Each row is a point on a tangle of strands that fork and nearly touch. The rows are in no order.
Two points are linked if the straight distance between their rows is under 49.4. Some points are linked to none.
Zodel: [ -3 -12 -13   1  -8  15  15  20  -7   5 -30   5  13  14   9 -10 -12  14
  27  -3   9   8  10  -6  27  -2 -29]
zer: [ -7 -16 -20   7 -16 -12  21  27  -5 -24 -24 -16  45   3   7 -11 -11  11
  31 -27   5  -5   9   8  22 -17 -28]
Kug: [ 14 -14   3  -9  20  14   0  31  -8  15   6  20  -3  -9   1   7   9   4
 -12 -10  10  -6  -1  12  -6   9  13]
Teki: [ 32   0  -9  27  -1 -24  -7  -9 -19 -10 -13 -42  -6   0  -3 -23  26  -2
   4   9  44 -12   4  -5  15  13   0]
Rekez: [ 11 -10   3 -19  30  16 -16   2  -2  26   2   2 -30 -11   4  10  17  -8
  -2  16  16  -4 -17   2  -1  11   4]
lin: [ 23   5  -3  39 -22 -29  -7 -12 -21 -15  -7 -29   9   4  -9   1  29   4
  -7   5  26  -8  20   0  -1   8  10]
tagiv: [-11  -8  -9  13 -16 -12  13   2  -1 -16   4  24   1   2   6 -29 -16  -4
  -4  -6  -7  20   3  -6  -3   7  -4]
bes: [ 12   8  -1 -38  24  25  14  16  12  16   2  22 -19 -13  19  13  -3   3
   3  17 -19  -5 -14   4   5   3  -4]
zepe: [ 16  -3   6 -32  35  25  -3  13   8  29   0   9 -21 -15   8  13  18  -5
   6  24   1  -6 -13   4   6   7   0]
balen: [  6   7 -20  15  -1  31  31  -4 -12  -3  -5  36  10   8  -1 -25 -19   7
  11 -21 -10  13   9 -13  15 -11 -25]
gizi: [-28  14  36  13  23  29  -4 -22  12  12  -6  20  18 -22  11 -54 -41 -38
 -23  -1  11  15  -3 -16  -3  -7 -16]
Sobom: [  2  -9   9  22  11 -24 -29 -40 -11  -6   6   7 -18  -7 -19  -7  23 -24
 -26  -4  15   6  -1 -19  -9  22  14]
nuvov: [ 16  -5  -1   8   0  -7 -16 -10  -6  -5  -2 -16 -36   2  -5  -8  15 -11
 -12  16  31   1  -9  -9  -8  17   0]
vus: [ 12  -1  -8  -1  -9   1  27  13  11  -6   3  -9  29  -2 -12  35   2  43
  13 -40 -33 -14  23  18 -10 -26  -8]
Kinel: [  7   0  -6 -14   3   7  10   5   1   8  16  20  -1   3  -9  31   5  29
  -1  -7 -39  -2   8   1  -9   3   8]
gepo: [-24  -3   8 -21  27 -17 -18 -13   4   2  20  10 -26 -11  17  -4   7 -16
  -3  -3 -11  -2 -22   4   0  16  10]
Sivuf: [ 17 -14   0  32  -8  -2 -10   1 -16  -2 -11   0  -1  11 -13 -11  17   6
 -13   7  40   1   9 -16  -3   4   6]
keka: [-52  20  57   1  27  34 -21 -43  11  18 -11 -14  17 -29   9 -36 -27 -41
 -14  -4   6   8  -4 -18 -16 -10 -14]
Zil: [ -4  -8  16  17  19  21  -6  -1   8  18 -16   8   1 -18  -6 -52 -26 -44
 -24  10  41  13 -10 -20  -3   8  -1]
Pudi: [-14  -5   6  16  -8  14  15  11  15   6   3  12  -4   5  13 -46 -21 -17
 -24   6  28  24  -7 -10  -3   0  -7]
med: [ -4   1   1   2  20  24 -18 -15  -2  24 -16  -7 -19 -14  -9 -18  -2 -35
  -1  23  31  14 -15 -16   4  13  -9]
mibot: [-44  17  50   4  35  43  -8 -32  -1  15  -6   0  21 -28   8 -39 -38 -42
 -20  -3  11  14  -3 -12   3 -17 -16]
san: [ 17   7  -1  16  22  16 -16 -30  -5  16 -22 -17 -21 -12  -9 -35   5 -34
 -10  26  41   3  -7 -23  -2  12 -10]
rabo: [  3 -17   0  36 -18  -7  -4  -3   6  -7  -7  15  -1   2  -2 -26  -7  -4
 -12  12  14  18   5 -22 -14   7   3]
komo: [  3 -15  -6   1 -13  -2  19  34   5  -6  -9 -10   7  17  11  12   4  25
   7 -14  19 -11   0  12  -8 -17 -11]
bak: [ 21   9  -4  12 -14 -24 -12  -3  -5  -4   0 -31  19   3 -23  39  34  10
  -7   4  -8 -13  17  24  -9   2  23]
butem: [-10   8  27  13  29  17 -23 -38  10   8  -6 -16 -24  -6   1 -38  -6 -50
 -37  -7  39   4 -25 -21 -24   1  -3]
kaza: [  1  11   8  -4  -9 -16 -14  -4  28  -5  -9 -44  56  -6  -7  49  -3   4
  18 -22 -20 -20  12  53 -14 -36  -1]
lotib: [  7  -2  -8  13 -23 -21 -16  -7  -5  -6   3 -13  12   5 -29  36  24   4
 -10   2  -7   1  15  12 -14   4  19]
Mak: [-20  -3  35   6  29  22 -23 -23   5  15   3  -2 -19  -9   5 -36  -8 -43
 -41 -20  46   5 -19 -10 -20   3  -3]
tadi: [ 20  -1   2  -7 -14 -10  -6  17  -1  -3  -6 -31 -12  16   3  24  22  23
  14  17  17 -26   6   6   2   0   1]
vad: [ -3  16 -19 -15 -25 -17  16  17  15 -12   7 -24  22   3  -1  32  -3  28
  17 -21 -42 -15  14  20  -5 -25   6]
Res: [-10   5 -18  -9 -19 -11   3   0   8  -6  -2   3 -19   9  -1  -3  -9   4
  17  24  -9   6   0 -10  11  16  -2]
Mepul: [-15   5   5 -17   6  13  -5 -17  -3  16  15  27 -23  10  -1   9  -9   4
   4  14 -25  10 -14  -8  11   3   0]
buke: [-24  15  36  -2  25  20 -30 -44  14  16  -6 -22 -33  -9  -2 -24  -3 -46
 -36   2  30   6 -27 -15 -25  -3 -13]
dodu: [ 20   5  -3  20 -31 -35  -8  -7 -12 -18 -14 -45  16  10  -8   7  22   6
   9  11  18 -14  16   5   5   4   2]
lem: [  3  12  -4  -9 -12 -12  -1  10  23  -2  -5 -37  42 -10 -12  53  12   4
  22 -11 -34 -17  14  52  -7 -19  10]
Zavu: [  8  -3  15 -21  28  14  -5   2  10  16  20  25 -18 -10   4  22   4  10
 -15   9 -18  -9 -12  -7 -12  12  19]
Rusek: [ 25 -20  -1  39  -1  -8  -2  10  -7   3 -31 -18  23  -7  -4 -38   1   0
  -6  18  47 -19   3 -18  18   6  -6]
zifu: [ -7 -13   8  14  12 -24 -24 -28  -9  -4  10  20  -4  -9 -19  -6  11 -18
 -10 -11   2  15   5  -6  -6  28  15]
Beru: [ 21   3 -16 -26   6  -5  20  24   5  -4  -1  -3  24 -12   5  36  12  21
  24  -5 -41 -20  12  18   2  -8   2]
felu: [  0  -9   0  -1  -2  -9  -5  15  -1  -5  15   6 -20  -2   6  -7   2  -8
 -11  -4  16   5 -12   4  -8  13  11]
vaget: [-25   5  33   1  16  42 -10 -24  -1  19  -7  23  -3  -5  -3 -19 -28 -24
 -13  16  12  27 -10 -22  -4  -1  -5]
gamir: [ -8  -6  -5   9  -9   0   6  17   8  -2   0  -3 -17   1  12 -42 -11 -22
 -10  11  34  20 -14  -9 -10  10  -7]
minu: [ 29  -1   4  44 -14 -15  -7 -16 -20 -10 -13 -20  12  12 -12 -19  18  11
 -10   9  41  -7  17 -23   0   7   2]
gofa: [-22   3  -2   2  -3 -19   4 -10  -7 -16  18  25  -3  -2  13 -25 -13 -12
  -7 -13 -13  15 -11  -1   0  10   1]
Kupi: [  3   6 -17 -13 -20  -7  20  31   6 -11   5   0  -3   9   8  17   0  25
  12  -6 -22  -6   6   7  -5  -9  -2]
nad: [ 11  18 -29 -32 -12   5  33  10  11 -13  12  -2  -8   7   2  19   0  18
  15   5 -56 -25   1   9  17 -20   3]
tobo: [  3   8 -15 -13 -11 -21  -1  13  10  -6  17 -16  12  -6 -12  36  15   0
   2   3 -36  -3  11  23  -4   6  24]
Luvaf: [ 36   3   4  -9  18   8 -16  -5  -3  14   1 -19 -32  -3  -1  16  37  11
  -3  24  24 -19  -2  -5  -5  10   6]
Tulig: [ 16  -7   2  27  -8 -24 -16 -30 -13 -17   7   4  -8   0 -19 -15  19 -15
 -28   6  20  11   9 -20 -13  15  14]
Tiz: [-12   9   0 -24  15  -5  10  -2   3 -10  25  22 -24  -6  23  -7  -6  -6
  -1  -3 -25  -1 -17  14   7   8  -2]
fop: [ 19 -22  -2  41 -17 -28  -2  13  -7 -13 -28 -18  43   5 -14 -20   6  12
   5   0  31 -10  14 -10   8  -3  -6]
torod: [ -1  -3 -17   6 -11  15  26   2 -13  -5  -9  20  15   8  -5  -6 -10  24
  24 -16 -16  16  13  -7   8  -8 -19]
ruzi: [ 19   4   0  23  34  24 -13 -31  -3  23 -25 -13  -4 -23 -15 -48 -10 -53
 -21  18  42   1  -6 -30  -3   6   2]
zite: [-19  12 -14 -14  -6 -21  10  -7 -12 -24  26  15  -9  -1  20 -16  -5  -7
   2 -10 -30   8 -10  15  12  10  -1]
tiruf: [ -4 -12 -15  10 -17   0  13   6  -4  -1 -15   9  17   5 -10  -3  -3  15
  16 -13  -6  18   9  -5   6   3 -11]
dotuk: [-15   0  23  -2  20  -5 -29 -35   7   1   7  -2 -45  -2   7  -7   5 -23
 -29   1  14  -8 -19 -12 -17  11   4]
veb: [ -6  -1 -10 -10   3  34  10   8  -4  19 -19  16  -2   9   8  -1  -9  10
  27   7   3  16   9 -10  22  -2 -27]
fivof: [  3   0  -1  -6  -2  -7  -4   3  -3   5  19  24  -6   4  -9  25   5  16
  -3   6 -23   7   2  -1  -5   5  14]
Fite: [  1   6 -14 -20  -1   1  23  10  -3  -8  17  25 -20   1  16  -9  -5   2
  -3  -9 -13   6  -8  16   3  -2  -7]
gisag: [ -9   9 -15 -12  16  13  17  -6 -19   3   1  31  -7  -4  17 -28 -11 -13
  15  -5  -9  16 -12   2  24  11 -21]
tosur: [-10   9  -6 -22 -10 -24   1   5  10 -13  27   7 -23   3   8  14   0   8
 -13  10 -38 -10  -4   5  -6   9  28]
gegok: [-11  21  11 -24  31  36   5 -21 -15  19  17  33 -21   0  26  -9  -5  -8
  -2  -2 -19   8 -16   6  17  -6 -17]
zezak: [ -9   3 -20  -7 -17 -22  -2   5   5  -6 -12 -29  33   2 -12  37  11   2
  42  -1 -31  -3  15  31  12  -2  -3]
vumol: [-10  -3  30 -14  28 -10 -27 -22   8   4  23  16 -35  -9   7  10   8  -5
 -30   0  -8 -20 -15  -8 -17  13  21]
Vug: [  5  -8 -11  13 -14 -17 -12   2 -12   0 -12  -3   3   4 -16   3  10   3
  11  16   7  12   8 -10   7  18   1]
bodu: [ -1  10 -15 -11 -34 -18  18  27  13 -20  10 -20   7   4   4  25  -1  18
   5  -7 -23 -15  12  19 -11 -19  10]
Kel: [ 24 -23  12  27   5  12  -1  14 -22  11 -14  -8  15   9  -5  -9  12  14
 -11 -18  49 -12  -3  -3  11  -4   3]
Reke: [ -1   0 -21 -15  -9   0  17  27  -2  -7   7  10  -9   6  17   3   0  13
  12  -5  -8   0  -3  14   9  -1  -4]
Kogi: [  4  -5  -2  -3 -12 -14   5   7  16  -4  -7 -27  40   0 -11  43  -1  40
  13 -29 -23 -14  19  14  -4 -28 -19]
Zigat: [  2  -6   4  -6 -19 -26  -7   1  18 -12  -7 -39  53   1 -10  43  -9  22
  16 -29 -15 -19  11  33 -13 -35 -14]
Geto: [ 20   9 -22 -12   7  11  31  14   1 -11  14  20  13  -8   4  21   7  28
   2 -24 -45 -11   7  14  -3  -9   1]
teko: [ -8  -6  -2  21 -23  -9   1  -9   0   0   2  16   7  16 -26   8  -6  20
  -9  -2 -17  22  18 -19  -9   5   5]
vob: [-14  -4   2 -11  20  19  -2  -6  -9  24  -2  20  -8 -13   8 -25  -9 -23
   5   3  16  19 -16  -6  14  13 -11]
puvin: [ -8  -5   7 -19  32  21  -5   3 -13  16  16  35 -11  -8   8  -2  -3  -6
  -5 -10   2   8 -11   8   6  12   4]
Pafos: [ 10 -12   1  19 -23 -16  -3  17   0  -6   1 -17  27  16 -13  23  19  30
  -3 -19  12  -1  15   8 -17  -8   3]
lopov: [  6  -2   2  10 -27  -3  -5   9   0  -3 -12 -19 -24  18   7 -11   5   5
   0  25  28   1  -4 -16  -3   5  -3]
Ripum: [-16   2  12   5   8  29   0 -15  -5   6  -2  35  -4   1  -2 -23 -27 -10
  -5   6   3  31  -5 -22  -3   0 -13]
bup: [ -2 -10  15 -12  25 -21 -30 -28   2  -5  22  -1 -42  -9   6  -1  14 -19
 -25   2   2 -15 -18  -6 -14  16  10]
keza: [  3   2  -4   0 -31 -27   1  23  11 -22  -4 -38  16  16   2  24  10  17
  24  -1   1 -16   6  19  -1 -15   3]
pebo: [  4 -19  -5  40 -22 -14   4   9  -3  -9  -7   3  16  11 -14 -11  -3  13
  -7  -3  16  16  12 -15 -17   1   4]
kopin: [  2  -3 -12  18   2  28  27   7  -3   1 -15  36  23   1   3 -38 -31  -1
   5  -6   1  18   8 -16  10  -7 -16]
Zivum: [  1  12  13   5  -8  26  -9 -14   8  13 -13 -11 -25  10  -7 -21  -8 -12
 -21  38  38  10  -3 -20 -11  -1  -5]
dop: [ 22  -6 -14   6   3 -28  -9   2 -18  -8  -2 -39 -10  -5   0  -1  29  -8
  12   8  32 -16  -1  13  11  11   9]
Tised: [-12  16   2 -31  10  23   6 -20  -6   8  15  29 -19   7  16  -2 -11   0
   3  11 -34   6 -18  -4  22   0 -10]
vona: [  4  21 -27  -8 -16   0  30  -4   8 -11  18  -4   8   5 -15  23  -2  23
  -3 -20 -60  -9  16  18  -4 -23   6]
toti: [ 11  -1  -8  22 -33 -26  -5   3   0 -11 -11 -25  -8  17  -3  -7   8   8
   1  28  20  -4   7 -17  -2  10   1]
voni: [ -6  -4 -22   7 -20 -21   2   5  -1  -4  -5 -16  38   3 -11  24  12  13
  34  -9 -19   7  17  23  13   4  -7]
Gis: [ 16 -30   3  29   3  16   2  19 -14  16 -29  -2  24   5  -7 -20  -2   6
   0  -7  43  -9  -2 -12  21   3  -4]
lel: [ -5  14 -29 -27 -25  -6  23   6   5 -17  13   0 -13  16   0  17  -4  16
  15  10 -46  -5   1  12  19 -11   8]
pesuk: [  8   9   0   8 -35 -36  -7  11  -3 -25  -6 -43  17  17  -9  20  20  14
  11  10  11 -16  11  10   2  -8   2]
dolo: [ -8  14 -21 -17 -20 -16   3   8  14   1   0 -32  23   5 -12  46  11  10
  38   7 -47  -7  19  25  15 -19   2]
roled: [ -4   2 -11 -25 -18 -15   7  14  13 -10  -8 -31  21  13   0  44   3  26
  36   4 -32 -22  15  13  19 -16 -10]
sepez: [-17   1  10   3   1   8  -7 -21  -6   3  -2  34 -11   9   2 -14 -20   3
  -6   8  -8  17  -1 -24   0   9  -1]
sav: [ -8   9 -27 -29 -13   5  14   1   2  -2   4   4 -19  19   3  10  -6  16
  22  16 -39  -4  -2  -4  25  -2   2]
nos: [  5   9 -14 -10  -4  14  18  -6   3   3  10  18   3  11 -15  23  -7  33
   5 -16 -48   3  10  -6   0 -13   1]
keled: [ -1  -6  -3   2  -6 -16 -14  -6  -6  -1  12   4  -4   5 -18  28  14   6
  -9   5  -7   8  10   1  -6  15  15]
kan: [ 19   3   6  -7  26  17 -22 -12 -14  23   1  -6 -32   1  -3   6  21  -4
  -9  16  31 -10 -11  -7  -5  10   9]
bolu: [-12  15 -12 -21 -13 -20  15  -7   8 -16  31  13 -10   6   4   9  -6  18
 -19  -3 -51  -9  -1  13   3  -1  15]
tos: [ 10  -6  12  18  11  18 -11 -13 -16  13  -2   1 -22   0 -10 -16   7 -22
 -20   6  46   9  -5 -12  -3   9   5]
vog: [  9  19  -5 -14  -9 -19   5  23  27 -15  -6 -36  37 -19   0  45  10   2
  17   1 -36 -24  15  39 -11 -16  24]
vumig: [ -6  16 -16 -16 -24 -15  17   3  12 -17  23   1   2   9  -9  25   1  17
 -14 -13 -54  -2   7  18  -7 -12  21]
Bosad: [ 12  -9  -2  28 -23 -36  -5  -1  -6 -16 -24 -34  36  10 -13   1  11   9
  11   4  23  -7  12   1   7   0  -6]
Zukeb: [-36   8  45  -3  27  42 -22 -36  -3  23   1  13  -9  -6   7  -9 -18 -29
 -10  10   7  11 -14 -15  -6  -4  -2]
lasi: [ -2  23 -20 -17 -25 -13  13   7  23 -12  -3 -41  23   0  -8  39   2  10
  33  -7 -52 -23  21  34   7 -30   8]
Kopan: [-11   6  -5 -21  13  44   8   3  -4  27  -8  23 -12  -1  11   1  -7  -9
  11   6   2  18  -7  -1  20   3 -19]
sev: [-31   2  42  -9  35  38 -17 -34  -9  21   6  28 -11  -3  13  -4 -18 -16
 -11 -11   4  11  -7 -10   1  -1   1]
Tum: [ -3  -2  -4 -12 -33 -20   2  19   5 -12  -6 -28   5  17  -3  26   4  22
  25   8 -15 -10  10   5   8 -14  -7]
kig: [-50  17  47  -7  38  32 -31 -42  11  19 -10 -22  -4 -21   5 -16 -16 -40
 -14  -2  10   4 -18 -12 -13  -7 -20]
teb: [ -2   8  16 -25  27  13  -1  -7   7   6  26  37 -18  -7  18  10  -8  13
 -20   2 -39  -8 -10  -2  -5   6  11]
binup: [  2   0  31 -23  35  34  -9  -8  -1  30  16  32 -22  -7   7  20  -1  -3
 -14  11  -4   1 -12  -7 -18  -1  12]
Sedal: [  6  -3  -3   4 -14 -17  -3  15   3  -6  -8 -16  24  10 -17  37  11  35
   9 -21  -9 -10  16  13 -10 -12  -1]
zeza: [-20  19  37 -28  31  38 -10 -15   4  25  16  25 -25  -7  19   6 -13  -6
 -19   4  -9  -3 -19  -4 -12  -8  -2]
bon: [ 12  16 -17 -34  -3  11  31  14   6 -10  12  13 -17  -2  17   8   3  16
   3   5 -47 -18  -5  10  11 -10  -3]
pip: [ 12  19  -7 -12   5  16  23 -12 -11  -9  25  38 -13  10   3   1  -7  19
 -13 -23 -49  -6  -6  10   4 -12  -6]
tenis: [ 12  -9 -11   0   6 -16  -9  11  -8  -5   9  -7  -8 -11  -3   9  19  -2
  -5  -3  15  -7  -7  12 -10  16  13]
bavi: [ -1 -16  -7   8   6  16   7  18  -7  18 -35   7  13  -9   3 -25 -16  -8
  22  14  23  13   2 -16  23   8 -16]
vufu: [ -5  10 -12 -16 -11 -23   8  17  12 -22  -8 -37  49   0  10  31  -7   1
  40 -32 -27 -19  16  38  12 -34 -15]
munom: [  7  -5  -4  -1  -2  17 -11   3  -3  15 -17   6 -18   8  -5   1   4  -2
   6  24  22   4  -1 -15   7   9  -6]
famud: [  5  -4  -1  -2 -23  -5   0  25   1  -5  -9 -20 -19  12   7  11   5  10
  13  19  18  -9  -4   0   2   4   1]
Torim: [-10   7 -17  -2 -32 -21  11   6   1 -19  16   5  -5   8   2   1  -8   7
   4  -6 -21  15  -1   4   1   0   8]
nif: [ -7 -12 -15 -13 -12 -19  15  20  -7 -26 -18 -26  41   4  11  12  -8  12
  39 -29  -5  -7  10  17  23 -18 -22]
rerir: [  6  -4  -2 -16  -7 -21  12  43  10 -25  -3 -26  35  -2  23  18  -4  15
  28 -28  -6 -23   5  29   0 -29  -7]
Kulo: [ 19  15   6  -6 -12 -31  -8  18  23 -12  -3 -47  29 -12   0  45  24  -1
  11  12 -24 -35  11  36 -13  -8  30]
Ziku: [ -6  -8  -4  10 -26  -5   7   5   1  -4   9   4   5  15 -22  25  -6  23
  -6 -20 -20  12  18  -5 -14  -9   7]
mupak: [ 19 -24   5  36   6  18  -2   8  -9  20 -32 -12  23  -1  -8 -36  -7  -9
  -5  13  52  -9   0 -20  19   9  -4]
nes: [ 17  -1   4  27  -9   8  -9  -8  -7   9 -15   2  -3   5 -11 -24   8  -2
 -11  29  36   5   2 -29 -10   8   2]
setu: [  4   6  -9  -3  -7  22  20  -7  -8  -6  13  36  -6  12 -10   4  -9  23
  -4 -24 -38  11   7  -3   2 -19 -12]
zipu: [-16 -11  28  -4  39  23 -19 -21 -14  13  18  38 -11 -11   5   0  -6 -13
  -7 -12  -1  12 -10  -3  -5   6  16]
suna: [-17   6   1  -6  26  23  14  -8 -15  13   2  33   0 -15  15 -35 -23 -26
  -1 -12   6  18 -16   6  20  11 -14]
lera: [ -6 -23  -9  -7 -12  -5  18  22   0 -11 -27 -12  31  15  11  -6 -14  21
  30 -13  16  -3  11  -3  19 -13 -28]
gaf: [ -9  -4 -18   6   8   5  14  -4  -6   0 -11  30   6 -10   8 -38 -16 -13
  19   5  -3  21  -3  -8  24  18 -16]
Gazon: [ -6  -7 -18  14 -15  -8   7  14  -4  -7  -8  14   2   6   2 -14 -10   8
  10   2   5  17   1  -9  -2   8  -8]
koluk: [  0  -9 -14   2   9   9  -2   2  -4  10 -22  14   2  -8  -2 -28 -13 -15
  18  24  11  17  -1 -18  15  20 -12]
Nebu: [-11   5 -11 -10  -6   6  -5  -9   5   6  -3  13 -23   5   3  -7  -9 -11
  14  33  -7  16  -8 -21  15  13 -10]
furup: [  2   0  -9  12 -20  -8   1   7   9  -1   5  -3  18   7 -28  44  10  30
   0 -18 -26   2  20  16 -18  -6   8]
fabe: [  9 -17   5   3  -4   4   3  24  -4   5 -12  -7  11  13   3   9  10  26
   5  -4  33 -11   1   2  -1  -6  -6]
Tazu: [  1  -5   4 -15  16 -24 -18 -14   3  -2  19  -2 -43  -3   5   3  11 -13
  -6  10   1  -2 -16   4  -6  18  13]
Sune: [  8  20  -7 -38   6  16  26  19  10   4  11  15 -26  -1  25   6  -6   5
   5  10 -29  -8  -7  13  15  -5 -10]
tadit: [  2 -19   6  23   5   0  -6   6 -17   3   7  27   5   2 -13  -2   5  -2
 -10 -20  15  13   2   0 -10  12  18]
lare: [  0   7   6 -25  30  38  10  -3  -9  26  12  42 -11   1  12   4 -11  -5
   2  -3 -11  10  -8   4   9  -2  -7]
bif: [-21   3  24  16  19  17  -1 -11  13  11  -2  20   4 -13  12 -49 -33 -34
 -25   9  26  20 -11 -17  -6  -1  -5]
Nosu: [-24  10   7 -17   9  15 -10 -22   4  19   1  17 -27   3   5  -9 -10  -6
   1  27 -10  13 -16 -24  14   9  -9]
posi: [-12  -2   2  11 -14  -8  -5 -11  -1   0   6  25  -9  10 -12   0 -10   7
  -8   9  -9  19   6 -21 -10  11   5]
zom: [ 11  13 -12 -20  -9 -16  19  39  19 -26   1 -23  37  -9  19  26   3   8
  25 -19 -25 -30  11  31  -3 -30   3]
Zag: [ 12  12  -4  -1 -19 -30 -12   9   7  -8  -1 -39  16   0 -15  46  25   6
  12  11 -11 -23  15  35 -10  -7  24]
tida: [-13  -5   1  13  -8   8  15   3  -1  -6   7  27 -10   4  15 -37 -21  -7
 -16 -13  12  23 -10  -5  -3   1  -8]
vis: [ -5 -17   6   9   3  -1   0  10  -2   2  14  13 -19  -6   6 -28  -3 -22
 -26 -19  34  11 -16   0 -11   9  14]
Fadep: [  7 -10  -3  -7  20   9   4  17 -12   8  14  31  -3  -7   1   7   2   2
   2 -17  -6  12  -2   6  -3  10  10]
rup: [ -5   3  -4 -19 -16 -17   6  12  12 -11  25  -2 -39   8   6   7   0   0
 -14  16  -9  -5 -11   0 -10   5  16]
rizoz: [-31  14  43  -6  38  28 -33 -52   7  20 -12 -27 -17 -14  -6 -17 -10 -45
 -25  12  20   5 -24 -20 -17 -11 -12]
nok: [-30  -1  26   4   2  -2 -15 -25  13  -2  10  15 -29   3  19 -28 -14 -16
 -31   0  12   6 -14 -16 -16   5  -2]
Tad: [ 12  17  -8 -19 -15 -11  23  28  28 -23   0 -31  41 -22  11  34  -2   5
  23 -12 -49 -27  13  39  -7 -26  10]
vativ: [ -1  -9  -8  25 -29 -27 -10   2   7 -14   1  -6  -3   7 -10 -16   2  -2
 -10  24  12   7   6 -17 -11  12  10]
sutod: [  4   0  13  20  37  19 -15 -17   5  20 -18  -5   6 -25 -13 -56 -22 -54
 -32  13  35   2 -10 -26  -3   2  -2]
Zesad: [ 15   0 -16  -3   2  19  30  11  -1  -5   6  16  16  -3  -8  26   3  39
  10 -41 -33  -6  20   9  -7 -23 -14]
Bofo: [  9 -10  -7  -5 -14 -16  12  45   9 -16  -2 -16  26   4  13  16   5  25
  14 -24  12 -20   7  19  -4 -16  -5]
fivop: [  5  14   7 -20  15  18  13 -11   1  -3  25  43  -8   6  14  13  -5  17
 -16  -9 -48 -13 -10   2   1  -3   6]
rifuv: [ 22  -8  -3  41   3 -19 -11 -21  -7  -9  -6  -4  -8  -7 -14 -34   9 -20
 -21  16  26   5   6 -35  -8  16  14]
Tir: [ 16  -6  13  38   4   0 -15 -17   0   7 -12  14  -5  -8  -9 -35  -7 -17
 -19  27  28   8   4 -37 -11   8   6]
ribap: [ 32   3   7  -5   5  -3 -10   6 -13   8  -8 -28 -20   8   7  15  29  15
   7  16  30 -18   2  -1   8   3   2]
Nazo: [ -9 -11  -5   8  10 -27 -17  -8 -17  -6  21  14  -1 -16 -13   8  13 -15
  -7 -14   2  11  -2  10  -1  23  17]
dat: [ 26 -13  -9  34   2 -14  -1  -4 -19  -4 -24 -30   9  -5   0 -36  12  -5
   2   9  47 -19   3 -16  18  14   3]
tosez: [ -4  -3 -27  -1 -24 -12  15  17  -3 -19 -10  -9  32   2   2  16  -3  16
  32 -18 -20   8  16  16  12  -8 -15]
Guz: [ 21  -5 -13  14   8 -17 -14   3 -17  -9   7 -20 -13  -9  -9  -3  29 -13
  -8  -6  30  -9  -5   8  -4  19  16]
leko: [-15   3   4 -18  29  25 -13 -14   2  25  -5   5 -15 -14  -1 -25 -10 -36
   0  12  23  20 -25  -3   6  15 -11]
Guta: [-13  -6  -3 -13  21 -27 -10  -1  -6  -7  28  20 -15 -12   6  -2  11 -14
  -4 -10  -9   6  -8  13  -4  23  12]
Vimi: [  3   2  -2 -21 -14  -7   2  21   9  -4   6 -15 -32  13  11  13   3  10
   7  26  -1 -16  -6   1   0   0  11]
Tuvi: [  4 -24  -3  48 -26 -16   2   8   3 -11 -18 -14  43  10 -15  -8   4  16
   3  -7  22   8  17 -14 -11  -5  -2]
lofeb: [-10 -12  25  13  16  12  -9  -9   1   8  13   7 -23   0   4 -29  -4 -31
 -38 -19  42   8 -20  -8 -18   4  12]
Gepe: [ 14 -22   6  18  -9  -6  -2  24 -16  -1  -9  -9  18  10  -3  -1  17  18
  -6 -16  44 -13   2   1  -4  -2   3]

Follow the links from the first point to the second, and from the first to the third. Name the last point that the two ways share.
Pafos, teb, felu | vog
Gazon, gegok, dodu | dolo
teb, Kel, kaza | vog
Fite, Nosu, vativ | dolo
Nosu, roled, sev | lare
rup, Tir, zezak | dodu
felu, furup, Zesad | Kogi
bes, roled, tosur | famud
bup, bodu, lopov | dodu

A fork is a point with three links, a tip a point with one. Leave the first point through the second and follow the links. Name the first fork or tip that comes.
veb, Zodel | dolo
Kinel, fivof | vog
rizoz, kig | bavi
dodu, Bosad | famud
ribap, Luvaf | sav

A fork is a point with three links. Follow the links from the first point to the second and name the forks in between, in order.
Sedal, teb | Kogi, vog
zifu, Tiz | dodu, dolo
Rusek, Zigat | vog
lera, tida | dolo, tagiv
gamir, Tum | tagiv, dolo
Guz, Sedal | vog, Kogi
Ziku, Rusek | Sedal, Kogi, vog
Vimi, Sivuf | famud, dodu
Bofo, posi | vog, Kogi, Sedal
